Points on a hilly landscape, in no order, each with its height.
A ball rolls from a point to the lowest of its 2 nearest points, and stops where none of them is lower. Distance is the straight distance between rows; heights are no part of it.
J_795: -14 34 29 42 17 -42 5 10 31 20 8 5 0 -23 -23 1 30 -22 20 24 -3  height 386
J_913: 9 -12 -54 28 10 -10 24 -15 1 -19 40 17 -21 -9 -1 14 13 1 8 24 -7  height 138
J_606: 21 -17 -8 -38 8 35 -4 2 -17 -19 -12 -20 -20 36 28 -14 -8 11 19 -9 10  height 325
J_190: 18 -11 -57 12 26 19 28 -14 19 -17 34 26 -7 -15 -1 8 -3 28 -40 16 7  height 338
J_986: -10 -1 63 -3 -17 18 -33 -6 -19 27 -15 -37 1 -8 5 3 -2 11 21 3 5  height 150
J_441: 16 -7 -16 32 13 -33 39 -24 2 -9 8 30 13 -19 -26 32 -31 -2 -25 -2 -8  height 160
J_951: 4 6 -2 27 28 -34 10 13 36 11 16 15 2 -15 -35 -15 0 -16 14 2 -8  height 324
J_445: 10 30 -1 52 -1 -28 48 7 -17 -38 -35 37 10 -1 21 19 13 2 -14 2 56  height 180
J_962: -28 4 43 3 7 -7 -11 6 26 39 10 0 57 -24 -55 -5 -15 -9 -61 -10 -33  height 83
J_35: 19 1 24 -1 5 -9 25 11 -33 -21 -50 -4 0 45 26 17 -12 -4 24 -12 42  height 171
J_135: 0 56 36 24 -9 -25 18 -2 1 2 -41 25 21 -11 4 15 17 0 -11 9 22  height 399
J_72: -2 -55 -4 5 25 -12 15 -6 3 2 -23 -1 51 11 -22 28 -44 -12 -55 -44 -31  height 353
J_742: -1 54 33 25 2 6 0 -8 31 21 3 16 17 -44 -10 1 19 21 -39 29 -4  height 235
J_799: 0 26 -31 -51 -23 33 4 -23 2 11 50 9 -17 -34 6 -22 30 -22 12 22 -34  height 626
J_422: 12 16 -39 37 15 -27 49 -29 2 -15 23 39 1 -30 -26 25 -7 -2 -10 19 -8  height 154
J_462: 13 36 29 -60 -2 19 27 9 -25 -2 -41 -5 3 45 22 -23 3 -22 31 -12 11  height 821
J_825: 23 -12 -67 -35 19 26 23 -2 2 -25 26 18 -21 13 18 -15 1 2 1 2 -10  height 112
J_898: -9 30 -2 44 24 -6 2 17 10 -28 -2 18 -11 20 33 13 49 31 -30 31 46  height 566
J_605: 5 26 19 -39 -2 -1 2 9 -13 4 -17 -12 -8 21 11 -24 17 -33 51 -6 -9  height 804
J_796: -13 -13 42 -47 -31 46 -44 -4 -31 12 16 -30 -2 -15 -21 -20 -4 -3 16 -7 -10  height 162
J_142: -12 -10 -72 35 19 -16 -28 37 31 0 44 6 -21 15 9 -18 7 17 -11 10 12  height 250
J_628: -17 -4 -44 -15 -22 7 -54 23 6 5 41 -10 -30 -13 9 -31 6 -22 17 3 -14  height 418
J_693: 3 17 19 6 18 -40 30 36 -6 -6 -32 5 3 38 1 -10 10 -40 45 -9 31  height 435
J_91: 15 12 -26 -19 18 -26 33 8 13 -5 4 14 -8 3 -27 -21 -11 -36 35 -11 -26  height 755
J_948: -16 -41 58 16 -11 3 -54 5 -19 25 11 -31 -2 -17 -19 11 -9 3 21 9 19  height 205
J_921: 6 21 -4 30 35 -20 24 11 27 -9 2 23 -1 6 -13 3 17 3 -10 14 8  height 224
J_111: -9 49 7 28 9 -4 9 -7 23 11 19 17 -4 -19 -6 5 43 2 -2 40 0  height 360
J_468: -5 27 -26 19 13 -32 -23 43 22 11 1 -8 -10 34 15 -22 26 -22 35 1 4  height 666
J_22: -27 -4 2 24 -1 12 -41 22 22 10 34 -10 -15 -3 18 -2 35 29 -25 39 26  height 490
J_644: 14 45 4 9 33 -2 27 16 32 -12 -23 37 19 9 2 -7 8 28 -49 4 22  height 341
J_749: 15 55 -19 -9 29 15 49 2 23 -5 -10 47 14 -1 2 -3 16 17 -41 12 14  height 354
J_193: -21 26 -15 38 2 -26 -13 14 23 11 30 2 -18 -2 8 -2 42 -3 19 31 -3  height 519
J_221: 5 0 -6 12 -31 28 -5 -38 -15 7 27 -5 -9 -48 3 25 8 20 -7 33 -1  height 181
J_591: -14 57 -14 6 1 -1 18 -10 29 18 40 24 -6 -32 -11 -6 51 -11 4 41 -27  height 301
J_682: 1 17 1 -40 21 -1 34 3 15 7 -14 5 24 27 -17 -25 -27 -14 -16 -26 -29  height 420
J_938: -12 1 -29 22 -2 -18 -15 11 22 12 37 -4 -18 -19 -5 -15 26 -17 25 20 -15  height 471
J_41: -10 32 51 43 28 -39 4 14 41 24 -1 7 16 -21 -32 -2 11 -4 -8 14 -2  height 339
J_381: -5 44 -3 18 -6 -15 27 -28 21 21 36 24 2 -55 -34 2 23 -13 7 36 -29  height 258
J_252: -12 44 53 20 21 -8 -4 9 39 28 -6 7 21 -22 -17 -14 10 12 -31 16 -5  height 282
J_685: -21 -9 41 -28 -37 31 -5 -16 -11 15 -61 -21 37 4 17 18 -7 22 -31 -36 -21  height 149
J_683: 16 10 -7 29 -6 -13 35 -3 -35 -35 -38 17 -3 19 22 26 9 6 6 2 51  height 178
J_285: -30 19 -16 39 -9 -35 -12 13 0 -11 20 -2 -33 32 30 5 37 15 23 40 20  height 715
J_155: 15 -32 -54 28 35 2 12 7 27 -21 42 16 -10 -6 -14 5 -6 20 -24 14 15  height 328
J_261: 10 -49 -35 26 38 1 -10 26 32 -14 29 -1 -7 4 -16 -10 -16 22 -26 -2 20  height 318
J_793: -5 -18 14 20 -26 -35 29 -14 3 -29 -63 34 29 -1 15 44 0 16 -39 -29 -5  height 198
J_479: -25 35 -19 35 10 -26 -33 38 42 28 27 -7 -10 6 9 -21 41 0 11 21 3  height 589
J_386: 1 -42 13 15 -18 7 -9 -38 -32 9 6 -5 -2 -28 -4 31 -30 13 6 0 1  height 147
J_311: -7 25 23 -1 -30 -8 -1 -25 -26 6 12 -9 -19 -13 13 10 38 -26 53 31 -18  height 547
J_939: 1 41 23 -27 -34 22 6 -29 -23 23 4 -12 -8 -25 19 8 31 -15 36 26 -16  height 561
J_511: -17 2 13 -51 -16 54 -64 36 3 15 12 -42 -5 9 -5 -38 21 5 8 -5 2  height 218
J_568: 13 -10 -12 -12 35 -31 11 31 27 0 -15 -5 16 31 -35 -31 -39 -23 16 -40 -18  height 394
J_846: 6 43 5 51 24 -35 39 24 -4 -30 -19 37 10 3 12 6 31 -5 -12 13 49  height 185
J_293: 12 18 -6 10 5 20 11 -15 3 -2 -3 7 -4 -7 15 14 14 21 -16 23 10  height 375
J_183: -10 66 -25 -45 8 22 14 21 36 26 16 14 2 1 3 -40 50 -11 13 16 -24  height 805
J_162: -19 10 20 21 -38 -10 8 -27 21 21 -24 18 39 -54 -12 25 -2 11 -53 -9 -39  height 239
J_451: -3 -28 9 1 9 -14 15 -14 -8 3 -38 -2 38 22 -5 24 -36 -5 -33 -39 -22  height 357
J_298: 18 4 -15 -14 5 -46 44 -1 -23 -24 -7 21 -20 16 -13 -12 -6 -55 58 -15 -6  height 765
J_371: -6 39 16 16 -14 -6 19 -34 13 28 14 17 18 -56 -26 12 1 -5 -18 23 -21  height 251
J_855: 7 15 -1 23 37 -43 34 12 37 3 -2 27 12 3 -37 -5 -11 -10 -14 -1 -1  height 264
J_258: -14 -3 -10 -28 -37 23 -37 -2 -16 2 28 -24 -37 4 39 -15 17 -8 29 22 -8  height 445
J_361: -10 37 56 -17 -17 3 2 2 -2 14 -73 -6 39 22 21 10 -2 5 -24 -26 -5  height 169
J_332: 0 -6 4 -17 2 15 3 -8 3 11 13 -3 10 -14 -21 -11 -20 5 -14 -8 -17  height 168
J_124: 6 -59 -14 -16 22 -8 18 -10 -9 -5 0 -1 35 17 -25 10 -54 -12 -40 -39 -36  height 351
J_979: -17 2 13 -2 -27 49 -41 -5 -3 18 30 -23 -9 -20 22 4 32 23 -18 42 14  height 495
J_225: 1 15 31 43 -39 -26 16 -19 -30 -21 -50 12 0 -13 19 44 5 17 15 -1 33  height 268
J_118: -14 -44 30 -8 2 -27 -16 5 -15 11 -3 -24 6 0 -34 -17 -47 -31 32 -40 -31  height 857
J_779: 8 -22 22 -47 -11 68 -23 0 -35 -4 -16 -36 2 25 17 -12 -28 33 -13 -27 14  height 321
J_943: 3 -24 43 44 5 -18 -9 -14 -18 6 -18 -14 -3 -3 2 34 -19 10 14 4 22  height 246
J_438: 5 18 43 26 24 -36 11 25 0 -2 -30 0 1 31 1 6 14 -12 29 0 37  height 463
J_787: -12 -42 22 -23 -11 -2 -32 2 -20 5 14 -20 -9 -15 -31 -18 -36 -23 30 -23 -19  height 861
J_756: 0 -39 -53 30 8 -11 3 0 1 -26 39 4 -31 8 7 11 5 10 5 25 5  height 124
J_348: -1 34 26 4 5 -17 19 -1 23 10 -44 18 47 2 0 16 -5 -2 -48 -14 -20  height 209
J_999: 1 9 36 -28 8 -36 25 8 -14 4 -31 1 10 37 -13 -17 -19 -42 38 -24 -18  height 829
J_975: 2 -51 -31 33 19 -7 -26 21 20 -7 38 -10 -19 -3 -11 -1 -1 13 -7 8 19  height 307
J_783: 24 -25 -34 -27 0 33 14 -31 -27 -21 16 -2 -24 3 23 6 -11 9 1 2 0  height 298
J_655: -14 -13 67 3 -26 26 -29 -11 -29 32 -35 -35 18 -3 7 10 -23 22 2 -14 7  height 130
J_669: 20 27 -19 -9 -29 -6 55 -31 -34 -20 -19 27 1 -8 12 22 3 -8 14 2 11  height 406
J_910: 20 -25 -17 36 29 -26 27 -11 4 -15 5 19 3 5 -15 26 -31 10 -15 -1 12  height 166
J_516: 5 -31 -2 32 33 0 -3 6 18 -7 2 -2 10 1 -16 13 -35 36 -47 -4 23  height 342
J_446: 14 31 5 -10 -18 -8 47 -10 -28 -15 -42 20 12 11 14 15 -4 -5 6 -10 26  height 405
J_817: 22 -1 4 13 -8 11 22 -4 -34 -30 -44 -1 -8 29 39 25 0 13 12 -2 46  height 174
J_485: 10 -22 -5 -46 -5 76 -18 2 -16 -11 3 -25 -8 13 23 -10 -8 37 -21 0 17  height 319
J_89: -4 -23 -1 53 19 -44 -27 27 32 11 22 -17 -9 -22 -28 -5 6 -18 23 -1 9  height 383
J_764: -4 18 43 1 -8 -38 25 9 -21 4 -69 10 39 35 16 19 -12 -19 -5 -26 12  height 366
J_444: -3 -25 26 -7 19 -5 0 10 2 8 -9 -17 16 20 -14 -11 -38 4 -7 -18 -4  height 137
J_341: -14 3 0 53 16 -35 -1 17 0 -24 1 1 -20 34 24 16 33 7 15 27 35  height 728
J_972: 6 -23 0 11 34 -4 13 4 22 -9 -15 5 21 19 -8 7 -46 25 -48 -17 5  height 349
J_664: -1 25 6 -12 -38 -23 48 -15 -14 -12 -55 26 25 3 15 24 -7 -7 -18 -22 1  height 403
J_23: -4 16 31 -2 17 -2 8 4 21 11 -32 -2 40 16 -5 -1 -16 8 -52 -14 -12  height 195
J_945: -1 18 42 43 13 10 -28 2 16 7 -7 -12 -3 -16 20 15 28 28 -21 30 31  height 539
J_367: -14 -24 23 -14 24 13 1 6 11 17 -18 -12 65 7 -34 4 -21 -24 -64 -45 -40  height 109
J_80: 29 3 -35 -23 -21 37 25 -34 -38 -26 -6 -2 -18 8 37 22 5 18 8 6 14  height 293
J_836: -8 -8 -24 -42 -15 26 -27 5 0 -1 37 -13 -20 -21 -6 -31 10 -19 14 2 -24  height 398
J_856: 25 -14 -53 0 17 12 44 -25 8 -12 20 29 2 -20 -18 11 -27 18 -40 4 -9  height 343
J_461: 8 -19 -7 9 -25 -5 30 -18 -11 -32 -61 16 7 15 26 38 -20 39 -29 -25 23  height 193
J_934: -21 -17 56 -42 -41 26 -41 -21 -42 28 9 -24 11 -26 -27 -4 -21 -7 9 -16 -22  height 148
J_309: -14 -11 25 -50 -33 46 -62 12 -16 10 14 -42 -17 -8 5 -29 16 -9 30 0 -7  height 186
J_359: 10 -5 11 3 4 0 14 -7 0 -13 -53 7 21 25 17 22 -24 30 -36 -21 15  height 189
J_493: -7 15 36 14 -11 27 -31 -4 6 14 4 -18 -2 -19 14 10 27 23 -13 36 20  height 520
J_8: -4 -28 -14 -53 -18 34 -37 -10 -23 -19 11 -28 -39 10 27 -24 -3 -21 32 -9 -6  height 866
J_711: -24 -33 61 -8 2 5 -29 11 -15 26 -24 -34 39 27 -18 -9 -31 -2 -23 -38 -17  height 131
J_772: 11 -45 -26 23 9 -23 -11 2 4 -13 18 -6 -24 -9 -10 -2 -13 -16 37 -5 -6  height 330
J_301: -1 39 16 10 -28 -23 37 -15 -3 -1 -39 27 20 -18 5 25 6 -1 -14 0 5  height 401
J_762: -3 52 -43 -25 16 8 29 15 39 15 28 32 -3 -12 -13 -28 39 -19 10 15 -30  height 731
J_823: -3 41 -26 9 -20 0 32 -34 -23 -14 28 21 -15 -13 19 20 43 -6 14 42 -1  height 411
J_322: 0 32 12 -49 -35 52 -5 -33 -28 12 14 -17 -17 -15 33 -7 29 -3 27 20 -15  height 581
J_28: 16 -28 0 4 38 -14 -7 32 13 -8 -15 -17 -7 36 -11 -21 -25 -2 21 -29 11  height 329
J_933: 4 -19 -56 24 33 -9 -14 38 29 -14 17 2 -16 34 15 -14 10 13 1 -1 18  height 229
J_517: 11 -41 -3 20 -26 -13 13 -46 -34 -5 -16 2 -1 -17 4 43 -35 16 5 -13 1  height 153
J_665: 1 7 -67 -30 10 29 12 3 14 -16 33 19 -20 14 25 -15 23 14 -7 15 -10  height 135
J_410: -2 18 3 27 -20 30 -9 -28 9 9 21 4 -1 -55 6 22 22 28 -35 31 10  height 194
J_593: -21 29 35 4 -27 1 3 -17 29 17 -38 12 51 -39 -3 17 12 8 -63 -17 -41  height 232
J_248: 23 13 -23 -26 -38 23 29 -54 -44 -17 -1 7 -22 -14 29 25 4 4 23 2 -1  height 288
J_901: 14 -2 12 -19 -7 -49 44 -21 -43 -11 -15 18 -2 13 -10 9 -25 -50 50 -21 -15  height 768
J_320: 20 25 5 -2 42 1 28 25 19 -19 -36 28 14 37 7 -10 -3 24 -36 -4 34  height 331
J_616: 0 32 -22 12 -29 29 11 -37 -12 -8 12 10 -18 -23 30 26 33 17 -3 37 5  height 404
J_678: 15 -48 -22 -12 -6 30 -10 -21 -21 -10 38 -1 -6 -28 -19 11 -29 20 -24 5 8  height 303
J_378: 1 56 34 41 5 -14 8 0 13 -2 -19 25 6 -16 6 18 35 9 -11 26 22  height 391
J_40: -8 12 -5 3 -16 -3 -7 -8 -17 -3 20 -7 -23 2 21 10 32 -13 35 31 -5  height 534
J_888: -11 -19 22 24 -22 -48 29 -20 -11 -4 -62 22 36 -8 2 50 1 -14 -18 -25 -11  height 200
J_241: -9 13 15 16 -12 -11 12 -21 17 24 -1 11 28 -40 -23 19 -15 4 -36 0 -22  height 245
J_419: 9 18 27 -44 7 -7 23 5 -18 0 -38 -5 12 41 0 -15 -19 -20 32 -21 -7  height 824
J_466: 11 9 -23 -26 12 22 13 6 -8 -17 -5 3 -18 33 28 -13 16 2 16 8 10  height 334
J_145: 6 9 -35 -48 -7 25 -2 1 -7 -14 11 -3 -28 19 32 -24 21 -11 27 5 -10  height 355
J_83: -5 8 30 -7 -7 6 8 2 5 -2 -75 -1 36 29 23 17 -16 21 -43 -35 5  height 182
J_947: -22 -1 -25 16 3 -3 -66 50 40 24 40 -16 0 -9 -15 -26 20 9 -19 7 18  height 356
J_218: 3 -38 -22 11 9 2 -20 14 4 -5 19 -19 -23 8 4 -11 -6 -3 20 0 9  height 322
J_460: -7 -24 -6 44 28 -7 -23 24 34 0 31 -3 -8 -15 -14 2 14 19 -23 22 22  height 267
J_996: 12 42 -23 -4 -34 5 50 -37 -37 -22 -6 24 -7 -23 24 27 33 -3 21 21 13  height 408
J_78: 4 -17 -16 -9 -43 35 -16 -41 -35 0 45 -6 -21 -48 9 24 11 7 -3 31 -5  height 170
J_930: 0 15 33 13 7 -10 -2 3 -2 2 -17 -12 -4 18 12 7 21 1 25 14 23  height 491
J_16: -21 5 -52 27 11 -3 -37 41 43 16 52 5 -14 -3 2 -22 20 20 -23 14 13  height 291
J_434: 6 49 44 -55 -15 22 6 -3 -19 9 -31 -16 2 26 20 -16 20 -19 44 4 0  height 815
J_29: -12 11 21 26 19 -11 -7 16 46 23 25 9 22 -39 -43 -7 -3 10 -43 16 -4  height 119
J_65: 18 -42 5 22 -12 -15 18 -31 -49 -15 -31 0 -7 17 16 38 -38 7 25 -16 15  height 159
J_976: 4 23 18 -3 -17 -34 40 -23 -27 7 -19 17 8 -5 -6 20 -9 -25 27 1 -7  height 772
J_3: 5 16 17 47 10 -4 -9 1 3 -15 -9 3 -7 3 29 26 34 26 -14 29 37  height 553
J_453: 5 -13 4 -15 19 -58 33 7 1 1 -17 12 14 26 -33 -12 -38 -52 29 -41 -35  height 841
J_668: 18 -1 -31 -19 13 -46 16 8 -1 -13 -6 13 -13 14 -23 -26 -23 -57 61 -31 -23  height 762
J_740: -7 -37 8 14 -37 -11 21 -26 -5 -23 -57 14 16 -5 22 51 -20 43 -37 -26 0  height 196
J_437: -20 45 -31 18 -14 -32 -35 33 10 17 13 -4 -32 37 33 -29 22 -3 35 11 5  height 691
J_27: 8 19 -52 34 15 -16 41 -24 2 -24 34 36 -10 -17 -3 21 28 2 -7 33 -2  height 152
J_546: -1 -39 -46 -26 -9 14 -34 1 -15 -26 20 -16 -41 10 22 -22 -13 -20 29 -12 -9  height 867
J_560: 17 -36 -31 -15 34 35 -12 30 13 -19 12 -16 -5 27 6 -23 -17 31 -23 -8 25  height 314
J_862: -30 57 -7 26 1 -20 -1 17 33 15 28 15 -12 -1 8 -6 62 -3 11 42 -3  height 470
J_713: -14 5 -5 4 2 -7 -69 48 33 29 29 -22 8 -16 -35 -26 17 -12 -3 -2 5  height 335
J_828: 17 -61 -34 -8 13 31 -17 1 -5 -21 34 -1 -12 -6 -16 1 -27 23 -26 6 17  height 305
J_470: -2 -25 -11 -50 -5 43 -61 33 -8 -7 0 -37 -18 16 -4 -44 -11 -18 21 -36 -2  height 864
J_428: -6 -49 24 -23 -15 22 -59 9 -26 2 7 -31 -17 -6 -13 -14 -19 -7 28 -14 -1  height 862
J_541: -6 -38 22 -5 17 -43 8 3 -5 11 -12 -10 17 19 -28 -7 -42 -34 21 -34 -32  height 850
J_580: -19 2 -7 -25 -19 25 -72 42 5 18 19 -36 -9 9 8 -37 20 -4 16 2 4  height 247
J_57: -18 15 -14 22 1 19 -15 6 18 -1 29 5 -20 7 34 3 37 35 -24 45 14  height 426
J_619: 3 -37 22 -12 -20 19 -21 -17 -33 9 14 -18 -2 -25 -12 6 -28 1 10 -3 -5  height 140
J_278: -21 3 -36 -14 -31 7 -51 15 0 5 32 -17 -36 13 33 -29 11 0 24 13 -7  height 429
J_666: -5 5 17 48 30 -9 -11 6 42 12 25 10 6 -27 -20 2 12 23 -42 22 15  height 199
J_251: -12 -36 55 40 -18 -1 -43 -6 -15 19 3 -20 9 -31 -16 25 -15 24 -12 6 27  height 222
J_269: -7 -30 46 62 -16 -11 -29 -19 -11 9 -17 -13 3 -28 2 41 -17 31 -11 1 26  height 231
J_720: -19 -21 27 -6 17 1 -8 14 15 21 3 -4 57 -1 -47 -8 -30 -6 -71 -26 -32  height 98
J_623: -20 -40 41 -8 -38 4 -23 -31 -43 24 -14 -15 28 -20 -13 23 -32 2 -14 -28 -21  height 136
J_175: 16 -28 24 -25 0 47 -17 1 -30 -6 -28 -32 -6 35 30 -8 -20 23 12 -16 17  height 323
J_427: 12 -27 -31 -31 4 11 26 -25 -4 -3 30 16 16 -20 -33 -10 -46 -4 -40 -18 -31  height 347
J_807: 7 13 47 42 -11 -24 3 -13 -21 -3 -39 2 2 6 9 33 0 2 17 1 29  height 260
J_715: 11 32 -6 -31 26 14 32 11 22 7 -6 10 14 14 -11 -28 -3 4 -8 -4 -10  height 436
J_539: 11 20 -41 -15 24 32 19 3 17 -13 10 23 -10 16 27 -4 25 27 -25 20 14  height 172
J_697: 4 -26 -30 43 23 -49 -9 15 19 -1 29 -1 -17 -20 -26 0 -5 -25 32 -1 -8  height 348
J_861: -9 -15 -5 -15 -18 55 -40 3 -10 0 27 -21 -17 4 24 -6 20 28 -21 32 19  height 477
J_426: -12 8 -35 6 -5 -5 -40 24 19 16 35 -14 -9 -13 -6 -31 14 -27 19 4 -18  height 438
J_648: -4 9 -1 -32 2 18 7 -3 17 15 30 2 14 -27 -38 -29 -10 -8 -16 -1 -30  height 201
J_844: -2 1 21 -13 19 -55 39 10 -8 5 -32 11 26 34 -22 0 -26 -47 16 -26 -18  height 836
J_864: 0 -7 -48 5 28 15 3 18 20 -16 18 12 -16 31 23 -7 21 26 -18 16 19  height 203
J_113: -4 7 -20 0 21 -3 11 8 33 16 30 9 5 -27 -38 -19 -7 -9 -6 8 -20  height 270
J_734: -1 -28 -71 4 2 10 1 -2 1 -27 44 10 -36 18 29 3 5 23 -9 21 5  height 111
J_425: 14 28 -14 -22 18 -22 33 26 10 -4 -11 16 0 19 -17 -25 12 -33 33 -8 -2  height 745
J_651: -1 15 1 -27 -3 4 -19 17 7 14 1 -21 -13 2 -4 -32 13 -34 49 -12 -22  height 791
J_187: -20 -24 70 -3 -5 17 -33 6 -22 28 -43 -37 26 24 4 2 -30 15 -11 -33 -1  height 117
J_592: -8 -50 32 -16 -34 3 -32 -35 -53 22 11 -13 8 -31 -26 17 -38 -2 3 -14 -17  height 132
J_417: 0 13 -21 11 -5 36 -5 -18 -2 -4 21 1 -12 -8 30 15 29 30 -27 36 13  height 390
J_421: 15 -13 1 -9 -2 -19 20 -24 -28 -11 5 6 -21 0 -4 5 -14 -26 51 1 -14  height 776
J_274: 10 30 -41 -37 9 7 24 -2 21 5 34 16 -7 -27 -18 -36 16 -24 13 0 -39  height 689
J_384: -3 -1 41 -22 18 4 9 7 -5 14 -27 -18 28 35 -4 -11 -27 -4 -10 -30 -17  height 161
J_614: -8 45 35 8 -18 -34 25 5 28 6 -57 32 56 -12 -3 18 22 -10 -48 -17 -26  height 216
J_271: 7 0 13 20 -48 0 20 -29 -21 -17 -49 9 -8 -8 28 39 0 39 3 -7 24  height 271
J_794: -21 0 2 -19 -16 21 -76 42 12 23 25 -32 0 -12 -33 -31 11 -10 12 -2 -4  height 279
J_784: 16 -40 -48 -19 19 35 -7 11 12 -20 32 3 -19 5 6 -18 -6 17 -23 3 10  height 310
J_751: -6 9 33 -25 -1 26 2 -1 2 18 -21 -16 32 14 -6 -10 -26 12 -33 -19 -12  height 177
J_654: 6 -27 -22 -35 15 64 -25 22 8 -13 19 -15 -4 21 14 -24 2 40 -32 4 23  height 317
J_143: -23 -37 43 -33 -36 -2 -27 -31 -50 29 9 -15 13 -24 -29 -3 -31 -27 17 -30 -38  height 139
J_355: -14 25 44 6 -37 -18 13 -9 30 3 -62 26 52 -29 7 26 30 5 -46 -21 -36  height 221
J_599: 11 -40 -3 39 20 -13 3 -8 -3 -11 15 -3 -15 -8 -8 22 -19 9 3 9 17  height 179
J_406: -18 -26 33 -17 -32 17 -14 -24 -31 21 -31 -25 36 1 3 17 -28 9 -22 -40 -17  height 141
J_73: -9 24 -8 -43 -37 44 -10 -30 -12 11 41 -7 -15 -31 14 -14 33 -10 7 31 -25  height 605
J_347: -1 -56 -9 -37 -14 26 -70 22 -22 -17 13 -32 -23 4 -20 -25 -20 -16 25 -25 4  height 863
J_854: 5 -31 -3 -18 -38 43 -27 -33 -46 -1 26 -20 -19 -29 15 25 -4 11 5 14 7  height 158
J_551: 5 41 3 26 19 -25 39 11 3 -11 -9 36 8 3 -3 4 24 -9 -1 19 26  height 197
J_980: -12 24 33 -19 -31 15 5 -16 4 22 -54 -8 37 -2 11 16 -7 10 -33 -25 -23  height 157
J_949: 21 -23 -7 4 37 -4 13 23 14 -20 -16 -7 -7 38 5 -8 -10 11 8 -13 21  height 320
J_153: 3 -31 4 -30 9 22 -3 1 -6 2 11 -13 6 3 -25 -25 -38 3 -12 -24 -11  height 155
J_941: -21 -12 64 3 -18 19 -52 10 -10 27 6 -40 -5 -11 -4 -7 15 -2 36 12 3  height 176
J_738: 8 -1 18 5 -24 -17 18 -41 -32 7 -4 2 -3 -15 -3 22 -15 -14 31 -1 -16  height 774
J_637: 26 -50 -38 -19 -11 38 3 -32 -27 -24 28 4 -20 -17 8 13 -31 19 -14 2 6  height 300
J_646: -24 26 -31 22 -25 -31 -22 16 -4 -5 21 -1 -42 40 40 -10 17 8 42 27 11  height 703
J_108: 22 -24 -41 -10 5 -6 38 -36 -4 -11 34 26 8 -34 -25 12 -43 0 -28 -6 -25  height 345
J_395: -3 -30 -13 -49 -7 45 -44 16 -16 -20 -5 -34 -28 27 26 -35 -9 -8 28 -24 2  height 865
J_561: 20 -57 -52 -10 8 3 -8 -10 -16 -39 14 -3 -41 13 18 -4 -27 -19 29 -17 -2  height 868
J_412: 10 -48 -24 -35 18 15 17 -7 -2 -16 18 5 16 7 -27 -12 -59 1 -41 -33 -23  height 350
J_878: -1 1 26 -1 5 -29 21 -5 -11 5 -49 7 39 27 1 23 -23 -16 -19 -32 -13  height 361
J_867: 22 -4 -16 0 46 -4 29 27 11 -29 -25 15 -4 49 11 -8 -2 12 -9 -7 40  height 326
J_319: 25 -48 -60 3 30 -9 11 6 5 -35 18 8 -26 13 -3 -4 -27 -6 13 -12 1  height 869
J_336: -23 12 44 17 8 -18 -10 8 32 35 18 -2 36 -37 -53 -11 -12 -2 -35 10 -22  height 53
J_766: 13 21 6 -20 -41 27 14 -39 -34 0 -17 -5 -13 -15 30 26 11 10 17 5 4  height 281
J_342: 8 52 -30 -26 25 -15 16 46 22 6 -9 17 3 22 -10 -41 27 -36 38 -12 -7  height 726
J_850: -18 -3 17 14 7 12 -36 28 24 17 15 -27 -7 0 4 -14 28 13 -3 16 21  height 554
J_797: -15 12 -13 18 22 -10 -31 45 43 20 13 -19 -10 16 9 -21 28 6 1 0 11  height 614
J_74: 16 -25 16 -4 -4 -12 21 -14 -49 -13 -46 -2 1 42 21 28 -36 2 23 -22 22  height 164
J_212: -15 -5 7 58 18 -52 -32 30 29 14 11 -22 -15 5 -6 0 25 -10 27 7 15  height 434
J_79: 3 -9 -2 -23 -6 -12 -22 1 -5 1 2 -21 -24 -9 -5 -24 -3 -46 56 -17 -27  height 782
J_865: 22 -41 -12 -13 38 22 -8 26 7 -23 -16 -18 -8 47 13 -17 -25 24 -4 -21 22  height 316
J_299: 2 4 9 7 -9 -60 51 -26 -29 5 -12 28 13 -2 -23 22 -24 -45 26 -11 -23  height 770
J_166: -5 47 -18 -44 -10 15 6 -9 21 21 35 6 -10 -35 -19 -33 30 -29 23 10 -43  height 660
J_480: 12 -29 -73 -11 6 19 10 -15 -4 -29 46 15 -31 -7 8 -4 -4 1 -4 13 -10  height 100
J_893: -14 25 22 56 23 -49 -10 28 32 16 11 -9 -3 1 -15 1 39 -14 27 15 13  height 453
J_12: 8 7 -33 -52 -3 36 -1 -6 -3 -9 22 1 -20 -6 7 -29 7 -9 12 -4 -17  height 376
J_518: 8 -15 5 -16 -12 -22 -8 -15 -23 -9 0 -10 -33 2 4 -6 -4 -47 77 -14 -22  height 779
J_106: -4 4 6 -2 -2 1 -11 8 -3 -1 -1 -13 -21 26 25 0 27 -5 35 21 9  height 515
J_30: -9 59 30 41 -11 -17 10 -17 8 9 -3 20 4 -38 -1 21 38 -1 1 35 3  height 384
J_985: 13 37 -12 12 6 12 29 -13 17 -1 -1 29 8 -20 -3 4 4 17 -29 16 3  height 365
J_365: 12 17 8 -11 -33 22 18 -29 -23 -4 -38 4 3 -7 24 26 -5 30 -4 -2 10  height 275
J_633: -5 40 24 11 -18 33 -9 -16 20 18 7 8 17 -54 -6 1 15 36 -45 25 5  height 212
J_368: -2 -48 1 -23 -26 27 -32 -22 -35 -9 31 -16 -24 -25 -1 4 -12 -8 20 9 -6  height 151
J_991: 14 0 3 18 36 -56 22 38 16 -8 -22 6 -2 33 -19 -11 -2 -28 39 -18 17  height 402
J_400: 18 -35 -29 45 33 2 11 -1 15 -21 22 17 -8 -10 -12 16 -20 39 -43 12 27  height 336
J_640: -3 -9 -5 -28 -17 42 -24 -5 -16 1 13 -24 -27 14 36 -6 20 10 12 17 1  height 462
J_903: 6 -11 -11 -35 31 -4 22 10 17 -6 -3 -4 11 24 -26 -35 -40 -13 -2 -40 -25  height 410
J_208: 12 -7 -4 14 34 -37 2 36 29 3 -13 -6 1 29 -24 -21 -21 -17 32 -29 0  height 359
J_808: -2 43 -27 5 24 -34 8 51 22 8 -9 15 -3 29 1 -22 37 -30 35 -6 12  height 698

Two balls start at each pair of points below. Name the first point that both come to, or write none.
J_850, J_212 => none
J_823, J_80 => none
J_793, J_365 => none
J_225, J_888 => none

For each start below, name the point where the ball stops.
J_898 => J_628
J_797 => J_949
J_8 => J_468
